Points on a hilly landscape, in no order, each with its height.
From any point a climber steps to the highest of the 2 points nearest to it. It stops when none of these is higher. Distance is the straight distance between rows; heights are no part of it.
lam: [158 144  93 148 115 113 151  89 130 107  95 105 131 187 115 140 155 162
 129 124 154]  h=187
fetet: [189 120 109 178 131 133 187  86  85  61 136 190 154 119 129 185 111 192
  87 156 106]  h=417
rimem: [142 144 176 143 198  50 118  86  99  58 144 193 123 161 153 161  99 113
  95 103  72]  h=681
mipi: [148 130  91 145  88 201 182 119 156  91 138 106 134 133 135 160  90 195
 122 152 155]  h=215
Vero: [142 108  98 103  87 211 135 142 127  93 132  77 176  96 135  79 160 160
 167 134 158]  h=261
Dafi: [140 116 135 164 160 116 161 106 106 131 117 124 104 183 129 166 159 124
 117  90 117]  h=113
nav: [135 138 160 112 142  82 131 112 190 214 118 132  86 163  93 102  80  91
 140  91 117]  h=414
febog: [120 168 126 167 130 139 120 139 112 145 171 141 113 126 117 145 102 122
 116 147 152]  h=682
nivi: [156 120 127 146 140  97 109 115  94 140 118  89 120 149 116 149 141  95
 104 115 129]  h=56
bil: [120 149 115 143 119 126 126 110 142 112 121  99  78 170  97 120 108 131
 115 100 131]  h=273
Vozom: [118 101 154 120 118 113 105 127 130 188 136 117 153  77 143  91 123  97
 149 156 129]  h=158
Zufu: [105 143 132 120 136 111 133 119 164 182 152 110  94 149 139 109 141 109
 138 116 123]  h=573
keteb: [114 135 177 121 172  51  75 149 124 158 117 201 105 101 119 110  83  92
  95  92  65]  h=637
Fita: [115 103 164 106 141  89  87 177 144 212 141 121 121  70 128  99  97  82
 139 118 115]  h=234
Dute: [170 139  99 187 143 147 181 106 103  87 112 161 130  96 125 185 180 164
 129 163 101]  h=182
taf: [150 123 142 145 125 116 215  77 129  44 149 161 110 196 142 182  88 219
  79 122  89]  h=477
Pifek: [143 131 153 142 148  72 163  94 137 183 138 135 106 186 117 119 100  99
 114  91 121]  h=442
Seza: [143 137 122 168 172 138 153 126 100  46 123 166 125  91 142 189 154 149
 112 153  73]  h=205
kug: [140 133 141 157 167 111  89 170  72 118 104 135 143  95 132 156 201 137
 115 128 110]  h=321
Tigas: [104 112 146  93 110 138 164 141 147  94 119 128 154  99  95 165 135 134
 140 158 131]  h=350
zufom: [102 141 170 133 189  38  85 107 120 106 126 213 105 143 150 130  79  98
  97  94  70]  h=659
laro: [169 131  98 136 129 187 151 166 102  88 128 123 160  72 111 140 188 149
 156 156 135]  h=130
duzat: [146 165 128  89 114 114 132 110 202 141 121  95 127 190 121  97 136 105
 155  98 157]  h=443
zozu: [132 138  92  99 129 107 157 107 124  92 162 110 130 181 126 139 123 129
 108 142 122]  h=697
Bul: [122 128 122 143 162  99  40 175 115 214  83 112 128 126 146 135 126  92
 151  94 134]  h=134
depor: [ 76 114 131 116 102 128 109 155 109 165 122 130 125 113 115  68 139 148
 147 125 137]  h=413
kuz: [112 152 129 124 102 127 162 101 148 132 146 141  76 193 121 125  92 164
 102 123 103]  h=342
lev: [117 105 128 113 117 151  90 128 127 127 104  53 115  90 122 118 164 122
 141 137 145]  h=362
tele: [102 115 121 130 142 111  44 188  77 189 116 117 117 100 135 124 147  85
 166 130 140]  h=214
Fub: [ 79 123 153 127 135  88 124 134 115 124 154 208 110 129 150 106  97 138
  93 116  84]  h=543
migir: [139 141  97 176 167 135 108 150  61  83 124 148 126 103 139 160 179 118
 115 147  92]  h=247
Nonun: [163 140  92 169 111 168 167  87 149  98 109  97 146 157 121 154 173 158
 165 142 185]  h=124
zubok: [124 116 134  88 128 146  79 132 171 164  81  85 134 117 146  95 156  72
 201 131 172]  h=542
Teme: [113 109 136 107 101 148 136 135 140 132 150  99 116  92 104 113  92 120
  95 143 132]  h=611
tis: [123 137 151  95 144  99  86 145 174 179 107  89  89 132 130 114 146  75
 155 112 119]  h=648
kuge: [ 89 128 148 111 144  78  87 146 133 162 135 167  87 124 107  77  89 114
  98 118  86]  h=616
vik: [135 122  96 140  98 125 163 118 106  98 158 169 135 151 155 159 110 189
 101 180 112]  h=707
dama: [125 153 166 132 139  77 158  95 146 114 182 175 120 149 139 157  53 157
  78 108  93]  h=428
mefat: [162 130 105 172 150 140  69 161 115 161  66  70 142 123 139 152 185  98
 186 120 172]  h=82
Bune: [121 115 154 140 133 117 174  77 130 103 158 209 134 141 148 174  70 140
  91 128 101]  h=457
dabu: [152 114 137 165 147 124 161  87 108  18 123 217 161 120 129 176 101 160
  73 134  93]  h=455
sirik: [144 145 125 164 155 148  82 183  89 137  95 118 129  95 123 148 163 106
 180 127 156]  h=138
vuge: [162 133  78 156 114 157 174 109 114  95 143 138 139 152 140 144 155 197
 104 151 124]  h=598
sas: [124 123 137 173 166 123 169  83 102  36 165 203 111 128 153 180  85 143
  74 126  84]  h=483
dised: [121 144 155 134 136  85 143 141 117  94 112 134 126 150  99 132 147 160
  92 113 124]  h=283
potop: [127 143  98  96 109 185 150 127 177 139 153 108 156 155 127  74  89 107
 144 118 172]  h=176
timup: [111 127 146 127  99 145 148 163  90 133 152 147 156  70 136 117 122 156
 111 158 127]  h=430
Taz: [109 134 160 108 121 108 155 146 171 120 126 132 139 159  80 118 114 141
 100 104 132]  h=339
ruk: [139 133 111 133 153 139 113 129  99 114  99 126 143 114  97 163 120  95
 167 124 148]  h=81
Narup: [140 136 112 117 117 143 115 102 177 148  96  84 143 160 146 100 151  82
 172 119 180]  h=494
pumo: [124 131 149 111 150 130 102 175 106 149 116 114 145  80 146 152 158  94
 198 158 158]  h=197
lif: [122 130 149  94 110 119 111 127 163 181 129 109 117 105  86  96  87  88
 106 114 130]  h=450
vip: [108 129 116  95  71 162 101 126 197 154 138  81 134 124 156  38 137 113
 176 141 169]  h=412
zogaz: [ 94  98 165 123 158 121  75 170  92 170 119 125 102  77 138 124 122  81
 140 127 102]  h=324
Fomug: [125 155 161 167 162  80 107 124  97  81 130 155 135 119 113 155 143 156
  74 149  92]  h=226
Meva: [151 137  71 150  95 224 156 105 147  82 113 101 136 124 114 165 150 182
 162 148 152]  h=131
Tubog: [146 129 121 134  95 146 125 133 125 120 124  91 150 116  95 110 100 134
 121 118 159]  h=418
Dese: [107 110 140  88 144 133  72 163 146 203  83  81  97  90 154 110 161  85
 188 124 131]  h=588
deg: [126 119 139 156 155  95  51 154  87 110 109 130 111  99 127 158 141 117
 105 139 106]  h=426
Debef: [154 144 119 131  88 147 161 111 151 112 147 118 153 155 109 144  80 165
 107 132 156]  h=294
Fop: [ 88 102 148 136 150 125 125 142  98 146 126 144 106 127 138 136 155 110
 137 135 105]  h=431
goz: [161 118 138 155 144  60 141  73  92  66 133 177 117 179 128 175 106 131
  86 121  92]  h=644
dafos: [147 149 136 183 141 123 167 105  87 112 123 136 129 127 119 182 166 150
 124 128 133]  h=151
Fut: [152 132  68 147 106 144 153 111 117 106 108 114 160 113 139 116 203 174
 130 172 134]  h=458
sar: [113 105 108  92 114 155 132 126 133 172 141 131 159 139 133  84 112  89
 175 124 154]  h=136
Benel: [110 124 136  64 122 132 109 155 202 180 122  87 102 127 126  70 131  81
 156  96 111]  h=702
gigo: [105 129 146 155 163  88 132 131  97 132 138 182 117 134 139 140 129 110
 110 103 101]  h=495
Lasa: [105 127 172 131 159  69 160  98 129 152 136 185  93 154 114 138  92  97
  95  78 100]  h=465
Lemez: [146 102  89 100 116 182 124 154  92  89 143 101 163  85 136 113 141 127
 125 146 126]  h=112
biz: [160 123 115 147 124 167 120 142 111 119  91  83 166  71 131 130 201 138
 194 150 161]  h=233
lum: [ 91 139 111  99  91 178 110 154 183 124  92  72 134 137 148  56 153 121
 169 105 188]  h=387
fupo: [131 114 101 134 110 154 165 110 123  79 183 176 128 173 152 172  75 222
  64 145  91]  h=604
komo: [116 139 124 153 130 107  65 164 113 130 137 126 104 105 105 126 102  98
 126 141 130]  h=544
nin: [ 97 154 137 106 138 116 161 132 147  95 173 171 109 177 120 136  78 163
  88 111 105]  h=388
tifeb: [152 124 134 149 135  98  86 131 107 204  90  87 124 143 123 132 140  98
 131 102 148]  h=76
fozon: [145 113 141 105 126 108  82 113 179 216  97 113 123 129 105  72  93  84
 143  86 131]  h=379
Totu: [110 130 151 105 123 154 126 164 115 122 136 121 137  77 136 137 156 136
 153 170 153]  h=281
Vede: [114 132 106 129  91 163 146 116 130 140 156 107 132 126 154 123 126 159
 131 174 156]  h=363
rir: [124 130 119 167 120 148 182  75 106  48 166 171  95 151 153 178  91 192
  70 128  85]  h=523
rabu: [ 67 117 160  98 107 122 113 147 138 176 126 167  91  93 114  88 103 128
 122 116 104]  h=534
Fola: [120  90 148  91 131  80  92 136 107 167 105 132 157 101 107 111 143  89
 117 128 121]  h=85
kuve: [127 125 118 100 111 130 156 131 117 160 147 170 170 141 129 111 109 130
 146 139 141]  h=95
febad: [136 143 126  72 104 102 157 135 200 152 142 109 128 175  96  95 108 117
 108  86 129]  h=393
gon: [115 123 113  83 106 186 166 134 150 125 114 107 134 127 119 152 126 108
 132 127 154]  h=432
sot: [110 124 123 108  87 143 134 122 178 170 164  93 119 137 147  74 132 149
 127 142 141]  h=479
Duteg: [144 134  94 126 125 152 131 130 133 138 122 103 172 129 138 111 201 128
 165 151 163]  h=338
Rom: [105 104 142  62 119 179 120 154 121 160 158  84 148  75 142  72 140  95
 170 140 156]  h=389
tedem: [145 119 110 120  86 205  99 125 153 106  77  78 163 124 136  70 170 132
 178 127 192]  h=351
botuz: [118 125 115 131 119 135 149 141 100  92 152 156 130 107 138 149 128 142
 100 147 109]  h=589
Bilon: [150 142  86 124  90 188 142  99 176 122 115  97 170 164 135 120 105 150
 141 127 173]  h=222
dut: [164 126 116 142 134  78 167  95 116  89 162 127 108 200 119 162 106 133
  89 109 115]  h=590
besek: [120 106 143  90 126 155  85 164 118 155 119  55 124  68 160  89 176  97
 179 148 139]  h=503

Where does a climber stop that starts at each point below?
dafos => febog
Lasa => rimem
Fop => rimem

Call two points neighbours if one is among the 2 nearest of the other. Go from one point of each pair to the other, from neighbour to neighbour, staying as high as possible. Name the lowest point that can't be avoided.
rimem, Teme => fozon
febog, vik => botuz
zozu, rimem => dut
